Each row is a point on a tangle of strands that fork and nearly touch. The rows are in no order.
Points whose rows are less than 11 apart are linked; no others are. Some points are linked to none.
Q510: -3.026  -3.652  -1.268  0.694  1.220  -0.487  1.374  0.957  -1.536  0.467  -0.626  1.480  0.776  -1.924  -1.209  0.612  -0.239  -1.836  1.617  1.213  -1.218  -1.062  1.323  1.446  -0.137  1.764  3.579  -2.113  1.869  1.166  1.954  0.482  1.877  1.500  1.808
Q551: 2.009  -0.992  -0.683  1.587  -3.036  2.322  0.895  -2.563  -0.001  -2.657  -2.157  3.333  -1.134  0.960  -0.664  -1.728  1.464  2.849  2.699  -0.709  0.351  -2.254  -1.490  -2.761  1.611  0.915  3.501  -0.679  -6.190  -1.559  -0.168  -0.756  2.884  -1.191  -2.528
Q611: -1.809  0.667  0.180  1.491  0.096  -2.915  0.831  0.515  -0.686  1.535  1.150  2.311  0.850  0.060  -1.967  2.828  0.356  -0.356  -3.860  -1.009  -0.284  -0.143  7.075  1.424  -0.339  -0.187  0.879  -0.131  1.431  1.105  1.329  1.452  1.620  -2.127  0.557
Q40: 1.298  -3.434  -3.879  -0.133  0.074  1.340  1.664  4.055  -2.894  -0.191  -0.350  2.609  0.842  3.015  2.191  -0.919  2.317  1.161  0.768  1.661  -2.005  -1.376  -4.469  -1.711  3.214  -0.723  -1.230  -2.041  -0.312  -0.218  -1.344  1.224  3.581  -1.769  -2.224
Q940: 4.632  -0.198  -0.682  -2.886  -0.190  0.310  0.924  3.732  -0.884  3.445  0.474  2.166  -4.501  1.487  0.711  0.201  3.225  -2.307  3.955  0.547  -1.214  -0.057  -3.848  0.430  2.950  -0.876  -2.861  1.611  1.485  1.963  -3.590  -3.934  -0.866  0.232  1.206
Q997: -0.540  -1.816  -2.337  3.691  -0.237  -1.155  1.588  1.148  0.376  -0.898  -1.982  4.338  1.880  -0.659  0.683  -0.686  -0.567  -0.496  -3.656  1.411  -0.450  1.277  0.806  -1.231  -1.481  1.953  1.355  -3.124  -2.506  -0.460  -1.767  -0.415  2.217  1.332  -1.981
Q994: 1.784  1.104  -1.187  3.033  -2.119  -2.296  1.574  -0.206  0.734  -2.782  -1.549  1.018  1.642  -1.492  2.341  -1.787  -0.195  -0.008  -1.871  -0.433  -0.263  1.895  -0.973  3.485  -3.380  -1.866  -1.324  -1.034  0.238  -0.005  -0.515  2.556  -1.534  0.284  -1.050
Q968: -2.587  -3.314  1.243  -0.078  2.785  1.602  -1.306  -0.682  2.095  0.388  4.231  1.458  2.985  -1.032  -0.364  0.281  -5.212  -1.449  -0.864  0.371  1.069  -1.418  3.172  -2.811  -0.790  0.104  3.582  -1.539  0.581  -0.135  -1.330  -1.465  -0.282  -0.770  -1.554
Q77: 0.371  -0.128  -0.215  0.375  0.527  -2.618  -1.592  -2.151  1.803  0.709  -1.435  -4.510  0.805  0.096  -0.975  1.364  1.992  0.065  -3.849  -0.864  -0.309  1.254  3.902  3.123  0.447  2.614  0.073  1.195  0.020  -2.088  1.701  1.582  -0.293  0.705  2.646
Q34: 0.552  -1.788  2.230  1.054  0.056  1.496  -0.641  -0.721  0.705  4.070  4.565  -0.072  -1.183  0.757  -1.229  3.112  -3.721  1.622  0.180  -2.066  1.802  1.100  -0.187  0.877  -0.459  -0.830  0.435  3.061  -1.103  -0.245  -2.614  -1.941  -2.458  2.193  -2.606
Q812: 3.563  -1.505  -1.398  -1.834  0.497  2.150  1.353  4.179  1.915  2.519  1.508  2.550  -1.910  -1.163  -0.570  0.816  1.120  -2.775  1.582  2.681  -0.749  2.738  -2.330  2.238  1.011  -0.726  -2.712  0.334  3.782  3.748  -4.193  -3.897  -3.264  1.115  0.334
Q56: 1.052  -2.947  -0.242  -0.407  -1.953  2.028  -1.810  -1.870  -2.368  4.856  3.422  -0.144  0.773  -0.740  -2.455  -1.152  3.245  0.213  3.578  4.539  -1.049  1.565  -3.586  2.306  -1.579  1.907  -1.094  -1.267  1.427  2.978  -4.699  -2.796  2.216  0.573  -2.498
Q591: 1.462  -1.991  2.768  -0.058  -1.429  -0.793  1.847  -1.763  1.010  -2.619  -2.810  -1.495  -1.074  -0.496  0.190  -1.361  -0.409  2.133  1.574  -4.120  0.457  -2.963  4.050  -2.129  2.719  0.163  4.226  2.153  -2.996  -2.420  2.445  -0.597  -1.306  -1.628  -1.720
Q465: -0.715  -0.179  2.833  1.118  0.463  -2.826  -1.385  -0.886  3.050  0.434  -3.452  -4.646  -0.936  -2.331  -1.054  -0.440  2.650  0.288  -2.891  -1.981  -1.876  1.436  3.055  2.942  -2.983  1.184  2.105  0.610  0.683  0.431  1.792  -1.238  0.482  1.766  1.872
Q765: -1.087  2.329  3.810  -1.468  0.239  -0.653  -3.282  2.251  -0.465  -0.743  0.186  -3.096  -3.957  2.257  -0.091  0.396  -1.079  -0.019  -2.204  -0.531  0.024  1.538  -1.944  -3.237  -0.503  -1.294  -1.647  -0.886  0.290  -1.952  2.144  0.393  0.923  1.409  1.801
Q810: -1.898  -4.520  0.534  -0.996  2.104  1.786  -3.391  0.127  1.559  1.112  2.765  0.029  2.621  -1.159  -1.541  2.656  -3.382  0.556  -1.982  1.127  2.529  1.025  1.511  -1.908  -2.840  1.040  -1.046  -1.041  2.765  -1.411  -1.092  -2.964  -0.079  0.545  -3.516
Q952: 3.350  0.888  -1.573  -2.927  1.853  -1.273  -0.167  0.621  2.059  2.645  -0.178  -2.258  -1.063  -0.457  0.290  0.558  1.672  -1.254  3.314  1.132  -1.114  1.611  -2.035  3.125  0.488  1.432  -0.918  2.455  3.550  2.095  1.497  -0.351  -4.585  3.504  3.254
Q768: 1.702  0.217  2.611  1.251  -1.711  -3.102  0.832  -0.332  0.156  -0.983  -3.533  -1.033  -2.476  0.370  3.122  -1.338  0.818  3.895  0.339  -5.553  0.288  -3.082  0.201  -0.643  1.439  -0.047  2.899  1.989  -3.722  -0.893  2.526  0.883  -1.982  0.138  0.083
Q767: -0.049  -2.314  4.326  3.121  -3.804  1.536  0.372  0.316  -0.171  -2.450  -3.732  3.114  2.288  -0.977  -0.941  -1.065  1.888  1.314  -0.504  -0.165  -0.169  0.013  1.402  -2.802  -2.406  -2.043  2.563  -1.173  -0.803  -0.985  0.857  -0.078  2.413  -1.773  -1.693
Q543: 0.508  0.835  -2.641  0.795  2.291  -1.164  -1.210  -0.237  1.576  1.582  0.672  -1.835  -0.676  -2.190  -1.746  1.112  -1.216  -3.077  -1.141  -0.025  2.685  2.412  -0.232  4.213  -3.849  -1.850  -5.384  3.751  4.127  -0.104  -2.511  -1.189  -4.540  0.892  -0.869
Q607: 1.111  -3.814  0.486  0.333  -1.543  2.981  -3.123  1.412  1.455  2.406  4.501  -0.460  -2.144  1.319  -1.416  2.184  -0.187  0.951  2.729  -0.620  0.788  0.190  -1.528  2.476  2.675  0.905  -1.395  -0.067  -0.211  0.480  -3.250  -1.776  1.846  2.084  -1.907
Q690: -0.376  -1.974  -2.816  1.175  -1.786  1.206  0.316  4.252  -3.058  -0.449  -2.066  0.372  2.948  -1.543  -0.305  -2.477  3.148  -1.394  1.778  4.243  -0.095  1.562  0.896  3.173  -0.530  1.264  -2.582  -5.032  3.424  3.136  1.874  -0.174  -0.014  -2.628  0.381
Q386: -0.861  2.040  2.761  1.122  -0.726  -3.221  -1.322  -1.577  0.498  2.555  -0.345  -1.635  -1.625  -0.623  -1.408  -1.346  -2.503  -0.900  -2.253  -1.630  1.504  0.327  -0.012  -2.389  -3.064  -0.382  -0.401  1.720  0.603  -2.218  -0.318  -0.975  -3.751  2.893  -1.970
Q855: 2.592  -3.061  -4.265  1.167  -0.982  -0.717  0.919  -0.175  -2.275  3.235  1.248  1.708  -2.197  2.866  -0.459  0.358  1.438  -0.489  3.534  1.894  0.955  1.234  -4.082  -3.272  0.963  -1.312  0.123  0.688  -2.351  -0.477  -0.332  0.263  -3.495  0.582  -2.191
Q417: -2.842  -0.656  -0.953  1.712  0.847  0.270  0.040  4.099  -3.065  -0.412  -0.052  4.418  0.994  1.102  1.735  2.169  1.065  -0.990  -1.531  -0.531  0.065  1.318  0.193  0.696  1.174  -0.849  -1.729  -0.885  -0.751  0.274  0.309  4.076  4.206  -1.870  2.670
Q43: 2.006  -3.140  -1.153  0.724  0.116  3.115  -1.158  3.332  3.618  0.521  3.064  0.315  -2.260  1.952  0.952  2.045  -0.520  -1.377  1.066  -1.435  1.833  0.569  0.165  4.100  3.028  1.345  -3.276  0.999  1.009  0.387  -3.200  -0.213  2.252  0.796  1.403
Q518: 0.940  4.391  2.984  1.374  -1.220  -4.756  -1.193  -3.196  0.969  -0.398  -1.726  -0.476  -3.193  -0.752  -0.208  -2.910  -0.910  -0.208  -2.346  -3.790  1.043  -3.478  3.709  -4.801  -3.593  -0.123  1.072  3.069  -2.594  -1.646  0.378  1.334  -2.711  1.913  -1.151
Q970: -2.253  0.140  -2.226  -1.208  4.008  1.745  -0.283  -2.379  0.156  -0.675  5.356  2.703  2.525  0.225  -0.344  2.694  -6.610  0.277  -1.842  0.546  2.098  -0.375  2.858  -3.256  -0.644  0.147  2.198  -0.449  -1.420  1.547  -2.790  -1.585  -1.364  0.203  -2.261
Q934: -0.707  -2.571  0.962  -0.007  0.323  1.742  -2.927  1.711  2.202  -0.210  1.873  -0.540  0.387  -1.515  -2.541  2.363  -2.759  -0.028  -2.743  2.107  1.164  2.028  2.746  1.130  -0.818  -0.347  -2.324  -1.806  4.037  -0.292  -0.385  -0.013  1.681  1.572  -0.405
Q415: -0.378  -1.833  -0.625  -1.276  0.391  2.194  1.080  3.725  -4.070  0.974  0.187  0.896  -4.256  2.901  2.002  0.339  1.509  2.918  2.373  -0.355  -1.448  -2.055  -6.432  -2.207  2.611  -0.980  -2.213  -1.057  -2.752  -0.179  -1.558  -1.081  4.207  -0.855  -1.253
Q822: 0.414  -3.888  -3.939  1.622  -1.995  0.526  2.745  0.247  -3.359  2.345  -0.202  1.451  0.694  -0.189  -2.067  1.345  1.449  0.295  2.454  2.786  1.658  2.440  -0.270  3.702  -2.337  0.551  -0.627  0.489  1.391  1.717  0.869  -0.094  -2.829  -0.109  -0.812
Q154: -0.008  5.046  3.866  -3.145  0.878  -1.009  0.845  -3.138  4.435  -2.695  -2.210  0.566  -2.364  0.565  -2.717  -3.685  0.885  -0.833  -1.579  -2.812  -0.096  -3.366  5.447  -4.006  -0.551  1.311  2.616  2.613  -2.134  0.547  2.817  -1.717  -0.532  0.462  2.748
Q878: 0.234  -1.177  4.974  0.808  -3.438  1.390  -0.553  -0.701  -0.367  -2.550  -3.076  -0.231  2.074  0.204  0.615  -0.771  2.221  -1.240  1.502  1.479  -0.424  2.437  -0.143  -1.658  -2.878  -0.596  1.145  -2.529  -2.140  -2.152  -0.326  0.360  1.276  -0.321  1.051
Q203: 2.187  3.823  1.533  0.540  -1.840  -1.615  3.753  -3.157  0.120  0.839  -1.360  -0.748  1.062  -2.028  1.252  -2.848  0.141  0.770  3.009  -0.224  -3.087  0.342  -2.277  0.719  -0.750  0.672  1.903  2.456  1.625  0.840  -0.192  1.026  -3.256  3.807  0.785
Q206: 5.909  1.709  3.223  -3.492  -3.771  1.072  -0.411  0.703  -0.557  0.544  1.198  -1.676  -1.548  2.692  0.997  0.445  1.950  1.225  3.255  2.467  -0.665  1.487  -4.708  -1.129  0.817  -0.589  -2.290  -0.445  -0.668  0.528  -1.913  -0.508  -2.278  0.917  -1.143
Q470: 2.787  -1.935  0.411  1.108  -3.389  -2.179  3.050  -1.705  -1.012  -2.371  -4.195  0.366  1.302  -0.496  3.565  -1.131  2.036  2.321  -0.533  -2.331  0.004  -0.179  -0.221  2.859  -0.826  0.412  0.402  0.278  -1.871  -2.198  0.108  1.768  -2.153  -0.426  0.577
Q215: 0.583  2.979  -1.634  0.893  2.974  -3.252  -1.126  -0.754  2.495  -1.046  -0.887  -4.704  -0.340  -1.061  2.106  -0.155  0.688  -0.554  -4.909  -1.615  -2.116  0.098  0.722  0.657  -0.274  0.424  -0.479  2.679  -0.494  -2.694  0.788  3.764  -0.320  -0.409  2.439
Q495: 4.092  -2.752  1.292  -0.475  -4.572  -0.144  0.490  -3.266  -1.879  -0.029  0.319  -3.081  0.453  1.125  0.036  -1.076  2.006  0.790  5.828  0.731  -0.846  -1.433  -1.821  0.362  1.631  0.761  1.512  0.360  -2.466  -1.261  -1.160  0.861  -0.483  -1.289  -3.446
Q794: -2.763  1.401  -1.257  0.027  1.985  0.570  0.368  2.363  -0.224  -1.970  1.030  0.414  -1.897  1.752  1.699  4.384  -1.279  0.498  -3.284  -1.613  -0.260  -0.098  1.994  2.363  2.075  0.041  -2.562  0.289  -1.892  0.636  0.517  3.279  4.500  -2.299  3.465
Q552: -2.871  5.214  0.853  -1.698  -0.102  0.545  1.009  -3.114  -3.691  -1.128  -0.400  -0.134  0.809  -0.079  -0.275  0.530  2.015  2.301  1.254  -1.858  -0.674  -4.250  -0.468  -0.517  4.608  -2.077  2.982  0.112  -2.471  -0.354  2.407  1.541  2.372  -1.936  2.997
Q89: 0.207  -2.824  1.615  -0.059  -0.148  1.166  -2.818  4.445  2.877  -1.474  1.228  -0.582  0.463  0.707  1.542  0.530  -0.022  -0.317  -0.682  0.554  0.252  1.181  -1.106  4.818  -0.177  -0.933  -2.235  -1.501  1.312  -0.196  1.396  1.525  3.588  -0.022  0.250
Q169: -3.350  2.157  1.540  -0.831  1.226  2.389  -2.592  1.825  -4.761  0.042  0.757  -0.129  -4.429  2.811  1.350  0.496  0.855  1.650  3.376  -1.712  0.217  -1.807  -3.423  -1.684  2.239  -2.582  -0.347  -1.888  -5.768  0.459  0.514  -0.244  4.045  -0.822  0.543
Q353: 0.478  1.595  2.133  -3.281  0.015  1.277  -2.808  0.791  0.870  1.194  1.281  -2.482  -3.215  1.470  -1.924  0.477  -0.299  0.901  -0.249  0.757  1.921  1.836  -2.501  -1.993  2.494  -0.271  -3.828  0.442  5.055  -1.492  1.089  -1.570  -1.133  2.062  2.418
Q566: 2.271  1.857  1.879  -2.473  -2.703  0.195  -0.393  0.710  -1.189  0.589  0.050  -0.533  -1.257  2.254  -0.872  -2.551  1.848  1.109  1.658  2.623  0.606  1.053  -5.242  -2.328  1.002  0.240  -1.060  -2.512  2.841  1.215  1.259  -2.944  -0.983  2.346  -0.020
Q526: -2.019  -0.362  0.657  -1.341  -0.787  -0.768  0.960  0.216  -3.733  0.379  -0.897  0.385  0.534  -1.634  -1.032  -0.194  2.070  -0.152  2.129  -0.869  -1.712  -2.542  -1.388  3.175  1.488  -0.806  2.596  -0.126  0.153  0.556  1.990  1.657  3.521  -0.312  3.000
Q608: -1.572  3.828  -0.304  -3.009  0.607  2.114  -3.166  -1.917  -1.398  0.546  1.540  -3.508  -1.258  0.873  -0.178  1.385  2.440  0.977  1.884  -0.996  1.570  -1.692  -2.801  3.103  5.831  -0.296  -2.915  0.398  0.015  -0.700  1.013  0.758  2.992  -1.111  3.785
Q603: 0.901  -2.969  0.065  0.258  -2.860  1.873  1.500  -3.421  -2.688  3.452  1.973  -1.938  1.794  0.845  -0.825  0.674  -0.571  -0.067  2.702  3.427  -1.792  1.053  -0.682  0.645  0.056  2.609  1.351  -0.641  -1.026  -1.031  -4.220  -0.339  -0.252  -0.397  -2.157
Q183: 0.612  -2.133  -3.251  1.033  0.733  -0.203  0.581  1.735  0.172  -0.632  -0.070  0.848  0.052  2.148  1.977  0.768  -0.464  0.502  -0.354  0.581  -0.309  0.175  -2.133  -1.669  2.459  1.361  0.941  -3.813  -3.117  -1.330  -0.428  0.059  1.818  1.336  -0.394
Q72: -1.398  2.743  1.136  -2.924  1.320  1.979  -0.977  1.190  1.826  0.194  -0.249  -3.000  -0.529  2.017  2.337  0.697  3.140  1.198  -0.482  -1.631  -0.736  -0.167  -4.635  2.471  3.002  -1.071  -4.051  2.762  2.260  0.047  1.187  0.812  0.782  -1.550  5.083
Q142: 1.427  0.532  -1.472  -3.936  -1.003  1.436  -1.973  0.815  -2.058  1.407  1.621  -0.645  0.720  2.306  1.241  1.150  3.317  -1.369  3.578  1.703  1.844  -0.476  -1.695  4.046  4.245  0.423  -4.883  -0.151  0.782  0.076  -1.660  1.788  2.145  -3.305  2.441
Q779: 2.342  2.015  0.199  -1.573  1.148  -0.554  -2.341  1.731  2.688  -0.201  -1.911  -4.225  0.678  0.065  2.025  -1.117  3.286  -0.359  -0.570  0.443  -0.149  2.769  -3.519  3.368  -0.314  0.072  -3.741  1.631  3.378  0.597  2.221  0.179  -2.291  -0.440  2.446
Q781: -1.282  4.939  1.348  -0.954  1.005  -0.387  -0.076  -1.780  1.366  -1.674  -0.112  -1.912  -2.273  0.572  1.415  -2.028  -1.055  1.498  -0.225  -1.482  -2.152  -2.079  -2.588  -1.384  -0.522  0.744  3.280  0.725  -1.810  1.246  3.482  1.173  0.353  2.298  4.512
Q834: -0.683  3.628  0.202  -0.942  0.033  -0.459  1.547  -1.406  1.220  -3.952  -1.263  1.023  2.126  -0.623  1.072  0.028  -1.475  0.056  -1.303  -0.566  0.069  -1.734  0.633  -1.617  1.729  -0.948  3.391  -0.648  -1.633  -0.943  2.458  1.496  1.473  -0.692  2.696
Q125: 0.506  0.113  -0.864  -0.901  -0.961  0.056  3.297  -0.844  1.161  -4.131  -1.830  0.450  2.107  -0.671  0.202  -0.550  -2.137  -0.139  -0.979  -1.098  1.117  -2.090  3.483  -0.581  2.702  1.667  2.368  -0.264  -0.295  -2.512  0.787  1.614  1.192  -2.917  -1.050
Q4: -1.122  1.411  5.192  -0.593  0.418  -2.584  -2.113  2.755  1.777  -0.163  -1.531  -0.292  -2.648  2.349  -0.113  0.554  0.948  2.905  -3.574  -2.527  0.829  -1.826  1.519  -3.203  -1.856  -2.758  1.208  -1.089  -2.331  0.214  3.150  -1.619  2.234  -0.201  0.484
Q558: 2.647  -4.101  -3.260  1.870  -0.624  -2.106  1.993  0.638  -1.229  1.471  -0.283  1.950  -1.474  0.079  0.006  2.361  0.046  -1.004  0.550  -1.113  1.865  2.050  -1.276  0.814  -1.111  -2.042  -2.265  3.367  -0.221  -1.767  -0.847  1.529  -3.535  0.815  -2.068
Q19: -2.905  0.186  2.509  -0.626  1.762  2.130  -1.575  3.117  0.051  -1.764  0.877  0.155  -0.954  1.775  2.277  1.839  -1.183  2.362  0.812  -2.146  -0.821  -2.751  -1.368  -0.250  2.050  -3.362  1.944  -2.042  -4.467  0.832  1.761  1.334  3.673  -2.393  -0.397
Q376: -1.918  -1.562  -3.887  3.133  -1.582  1.070  1.891  -0.135  -2.485  1.170  1.336  3.289  1.095  -2.173  -1.007  -0.007  -2.356  -0.173  -1.300  2.680  1.605  2.558  1.819  3.471  -3.784  1.875  -0.654  -1.945  1.332  2.671  0.381  0.157  -1.656  0.534  -2.015
Q190: 1.610  -2.721  0.915  0.011  -1.593  -0.887  2.135  -0.551  1.193  0.788  0.228  -0.247  3.097  -1.842  -0.619  -1.609  -2.139  0.000  0.771  1.428  0.956  -0.007  -1.598  0.877  -1.542  -1.255  0.981  0.815  3.930  -0.314  0.050  -1.422  -2.961  0.567  -4.058
Q829: -1.402  1.377  -1.217  -0.030  1.422  1.365  -1.699  -2.505  -0.040  1.520  2.706  -2.425  0.704  0.634  -0.867  0.834  -1.796  1.262  0.930  -1.083  1.465  -1.985  0.341  -0.875  6.552  0.909  2.000  -1.789  -0.648  -0.986  0.459  -1.316  -1.414  0.408  -0.157
Q295: -3.605  1.416  -2.778  2.007  0.525  -0.950  -0.374  -1.302  0.004  1.456  2.552  1.478  1.391  -3.342  -0.754  0.534  -4.488  -0.793  -4.743  0.396  0.878  1.051  4.723  4.253  -5.657  0.662  -0.614  -0.004  2.120  2.556  -0.328  -0.692  -1.520  -1.754  -1.551
Q76: 1.192  -0.368  -0.376  -2.004  0.975  1.923  0.986  3.063  -1.892  1.433  0.084  -0.800  -4.962  2.708  0.481  1.273  1.061  -0.228  2.891  -0.928  -0.526  0.350  -3.863  -1.226  4.398  -0.089  -4.463  0.519  0.457  -0.289  -3.439  -2.862  1.807  1.488  2.326
Q802: -1.032  2.990  2.216  -1.074  0.124  -0.206  2.050  -3.762  1.937  0.028  -1.537  -1.806  -0.335  -1.640  -1.368  -3.719  -1.773  -1.152  1.323  -0.430  -1.808  -0.747  -0.730  -1.710  -2.472  2.780  3.553  2.911  0.982  1.329  2.476  -1.067  -3.398  4.696  2.823
Q411: 2.152  -0.607  -1.517  0.749  -0.543  -2.454  4.058  -1.232  -3.486  1.803  -0.622  -0.559  -0.384  -0.438  0.092  1.304  -1.224  -1.627  1.517  -0.235  -0.556  1.424  1.211  -0.051  0.805  -1.829  -1.447  3.650  1.346  -1.549  -0.758  2.678  -4.098  0.833  -0.080
Q564: -1.024  -2.880  -3.959  3.511  -0.579  1.934  1.859  -1.251  -0.205  -0.240  1.207  4.698  2.515  1.114  0.577  -0.323  -2.343  -0.677  -2.072  2.555  -0.715  1.989  1.481  -4.258  -2.402  3.792  2.015  -0.584  -2.399  0.208  -3.144  0.545  0.837  -1.227  -3.768
Q605: 0.661  -1.570  3.073  1.893  -4.773  0.848  0.752  -1.682  -1.220  0.223  -0.605  -1.309  2.717  -0.165  -0.816  1.384  0.736  -0.546  -0.505  2.758  -1.182  2.711  3.133  1.807  -1.406  1.800  -0.156  -1.472  -0.689  -1.481  -1.546  1.180  0.731  0.142  -0.579
Q397: -0.599  3.243  -0.689  0.719  1.242  -1.243  1.692  -2.386  -0.087  1.413  1.491  -1.734  1.031  -3.755  -0.660  0.278  -2.041  -0.403  -0.524  0.459  -2.688  0.267  0.645  1.219  0.269  -1.029  0.291  4.137  4.505  -0.087  0.000  2.505  -2.827  2.130  1.710
Q915: -2.639  2.526  -0.732  2.124  1.286  -3.778  1.157  -1.869  1.009  -2.335  -3.005  2.377  0.622  -3.924  -0.785  -3.587  -0.784  -3.755  -1.107  -2.154  1.088  -0.139  0.559  -2.717  -3.888  -1.827  2.567  0.492  2.003  -0.381  1.503  -0.928  -2.098  0.595  -1.242
Q645: -0.310  3.591  1.363  -2.813  2.055  -0.620  1.953  -1.457  5.586  -4.563  -3.972  2.625  1.334  -1.818  -2.473  -2.443  1.075  -2.205  -2.754  -1.534  -0.613  -1.139  5.906  -1.450  -2.421  0.213  1.534  0.210  -1.141  -0.227  0.258  -1.042  1.833  -1.998  0.578
Q120: -0.414  4.828  0.197  -0.132  3.839  -1.543  -1.364  -1.981  2.228  -1.441  -0.953  -6.063  -2.273  0.743  1.915  -0.386  0.398  0.775  -1.504  -1.418  -2.739  -1.534  2.286  -2.836  1.611  1.820  3.155  1.345  -3.538  -0.804  3.589  0.811  -0.635  0.105  2.958
Q629: 1.798  -0.235  -1.547  -2.975  -2.620  0.810  -1.611  -0.973  -0.585  -0.222  1.155  -0.133  3.185  0.378  -0.183  -0.655  1.933  -0.577  2.820  2.531  2.300  -1.258  -0.937  4.894  3.129  1.020  -1.075  -2.574  2.347  0.745  2.628  2.261  0.273  -1.622  1.117
Q342: -1.208  -1.693  -2.266  0.013  4.190  1.326  0.979  2.293  -0.713  2.423  3.294  2.455  -0.037  -1.675  -0.437  0.290  -2.450  -2.025  -0.444  1.641  -0.241  3.631  -3.179  0.006  -2.027  -2.209  -2.716  -0.812  4.706  2.376  -3.729  -3.284  -3.380  2.118  -1.258
Q693: -1.690  -0.897  -2.694  2.488  0.421  2.314  2.656  -2.206  -2.414  -0.198  3.048  3.191  1.743  1.191  -0.513  2.168  -4.404  0.606  0.829  1.299  0.578  0.003  2.743  -4.953  1.704  1.070  3.638  0.409  -3.780  0.650  -1.952  0.159  -0.031  -1.681  -3.905
Q220: 3.606  1.610  -0.785  -3.890  -1.312  2.090  -0.455  0.836  -3.561  0.460  1.682  0.581  -0.457  2.177  1.679  0.949  3.286  -0.186  4.314  3.747  -1.912  0.206  -3.780  1.081  2.376  -1.197  -3.837  -1.067  -1.991  0.929  -2.959  1.912  1.893  -1.677  0.935
Q729: -2.240  2.233  -1.569  1.164  1.596  -3.788  1.163  -2.343  1.303  0.995  0.712  1.066  2.993  -2.001  -2.635  0.089  -1.530  -1.657  -4.781  -0.035  0.472  -1.518  7.083  0.392  -2.400  -0.754  1.999  2.130  2.438  1.691  -0.435  0.235  -0.845  -2.832  -0.617
Q678: 2.231  -2.317  -0.655  -2.103  -2.111  1.881  -0.068  -2.071  -0.179  -2.698  -0.690  -0.496  1.337  0.714  0.650  -3.595  2.226  0.573  6.863  1.391  0.109  -3.182  -3.429  -0.129  1.165  2.367  3.035  -2.046  -3.712  -0.811  -0.166  -0.871  3.908  -1.507  -1.729
Q368: -1.235  1.638  -0.369  0.066  3.627  3.280  -2.130  3.378  0.708  -3.786  2.458  -0.610  -2.066  0.893  2.153  2.788  -3.308  1.632  -0.206  -1.828  0.477  -1.217  0.012  0.742  5.170  -3.401  -1.058  -1.316  -1.450  0.497  0.873  2.117  2.690  -1.887  -0.169
Q249: 0.124  2.684  -1.471  4.374  -0.129  -2.778  -1.949  -0.951  1.826  0.054  -2.399  -2.359  0.507  -3.825  -0.965  -0.809  1.474  -1.902  -1.681  -0.502  0.817  3.487  0.946  4.327  -4.429  -1.198  -3.736  0.520  0.780  0.671  -0.835  1.058  -3.474  0.576  -0.987
Q299: -1.325  -3.405  -2.160  -0.017  0.962  0.609  0.996  3.168  -1.175  0.701  1.681  1.967  -0.352  0.378  1.548  1.756  -4.414  1.358  -4.241  1.488  -2.740  -0.605  4.132  -0.580  0.943  3.709  -1.014  -2.503  1.980  0.703  -1.006  1.121  3.766  0.399  -1.546
Q280: 0.207  -1.521  -4.025  0.347  2.719  1.175  1.041  0.749  -1.168  1.323  0.657  2.176  2.042  -0.696  -0.095  -0.791  -1.843  -0.028  -0.308  3.295  1.033  2.746  -4.435  -3.178  -5.094  -1.167  -0.602  -1.393  2.015  1.094  -1.710  -3.834  -4.665  0.454  -3.814
Q362: -1.992  -0.292  -2.154  0.702  0.237  0.871  -0.323  3.795  -2.634  -1.388  -2.003  2.624  3.678  -0.325  1.307  0.570  2.533  -0.715  0.209  2.785  0.825  2.369  -1.823  0.622  -0.176  -1.040  -3.130  -3.340  2.527  1.019  2.253  2.179  1.976  -1.620  1.883
Q846: -3.923  -1.939  1.630  2.322  1.831  -2.082  -0.866  -1.844  1.831  2.391  -1.457  -3.393  2.190  -3.096  -1.868  -2.057  -0.324  -3.075  0.276  -0.561  -0.127  0.800  2.927  1.268  -3.443  1.429  2.684  0.964  2.606  0.372  1.532  -1.429  -3.238  0.232  0.707
Q479: -1.713  3.432  0.381  -0.893  0.723  -1.960  1.503  -1.246  2.410  -5.755  -5.963  3.417  -0.010  -3.369  -0.263  -4.081  1.379  -2.572  -2.774  -3.737  -0.285  -1.347  0.818  -1.721  -4.352  -1.029  1.590  0.466  -0.725  -1.031  1.147  -0.721  -0.184  -0.554  -0.253
Q260: 0.808  6.470  2.129  0.066  1.957  -4.248  -0.546  -3.214  3.771  -2.402  -1.123  -1.639  -3.032  0.191  -0.692  -3.523  1.236  0.218  -2.637  -3.342  -1.705  -4.685  5.351  -4.957  -2.452  -0.991  2.656  3.901  -1.584  0.764  2.002  0.248  -0.447  -0.559  0.402
Q626: -1.283  -0.729  4.910  0.181  -0.893  -0.556  -0.143  1.319  1.020  -2.412  -3.557  2.776  0.563  2.042  0.240  -0.648  1.983  2.456  -2.078  -2.382  0.765  -2.295  1.335  -5.374  -1.850  -2.315  2.795  -2.070  -3.273  -0.543  2.643  -1.565  2.429  -2.423  -0.049
Q993: -1.067  -5.117  -1.866  0.926  1.646  2.558  -2.291  1.957  -0.970  -0.404  1.088  0.746  2.500  1.770  -0.344  1.221  -1.595  1.198  -0.610  2.000  -1.044  -1.730  2.789  -3.370  3.088  3.867  0.602  -3.653  -0.910  -1.191  -1.079  -0.554  3.320  0.076  -2.309
Q929: -1.198  -0.004  1.674  0.690  1.692  -0.268  -3.089  -1.371  0.611  4.454  1.900  -2.297  0.249  -0.994  -1.735  2.355  -1.759  -0.384  -1.292  -0.894  2.987  2.538  0.089  1.315  -3.184  -1.241  -3.398  3.836  2.146  -1.484  -0.925  -1.874  -4.391  1.274  -0.222

A fork is a point with three links. Follow the links from the first point to the second and name the forks in between, in order.
Q693; Q994 => Q929
Q690; Q940 => Q415
Q802; Q693 => Q781 Q834 Q929
Q915; Q411 => Q929 Q834 Q781
Q249; Q611 => Q834 Q781 Q558
Q779; Q603 => Q142
Q794; Q34 => Q415 Q183

Follow the links from the first point to the second, and from the first to the third. Name the last point that the two ways share.
Q249; Q846; Q611 => Q781
Q794; Q994; Q812 => Q415
Q215; Q470; Q729 => Q781
Q465; Q510; Q386 => Q834
Q693; Q915; Q834 => Q929
Q768; Q479; Q812 => Q929
Q280; Q362; Q89 => Q415
Q299; Q417; Q34 => Q183
Q611; Q526; Q591 => Q834

A fork is a point with three links, a tip a point with one. Leave the first point through the second and follow the links. Name the first fork or tip that comes.
Q607; Q43 => Q183
Q543; Q249 => Q834
Q970; Q968 => Q929
Q206; Q566 => Q603
Q767; Q626 => Q142
Q690; Q362 => Q415

Name the points in between on the shortest way along the links from the first point to the second, in order.
Q629; Q605 => Q142 Q220 Q206 Q566 Q353 Q765 Q4 Q626 Q767 Q878
Q729; Q386 => Q295 Q376 Q822 Q558 Q411 Q397 Q203 Q802 Q781 Q834 Q125 Q591 Q768 Q470 Q994 Q249 Q543 Q929
Q417; Q43 => Q794 Q368 Q19 Q169 Q415 Q40 Q183 Q997 Q564 Q693 Q970 Q968 Q810 Q934 Q89
Q846; Q552 => Q465 Q77 Q215 Q120 Q781 Q834
Q915; Q607 => Q479 Q645 Q154 Q260 Q518 Q386 Q929 Q34
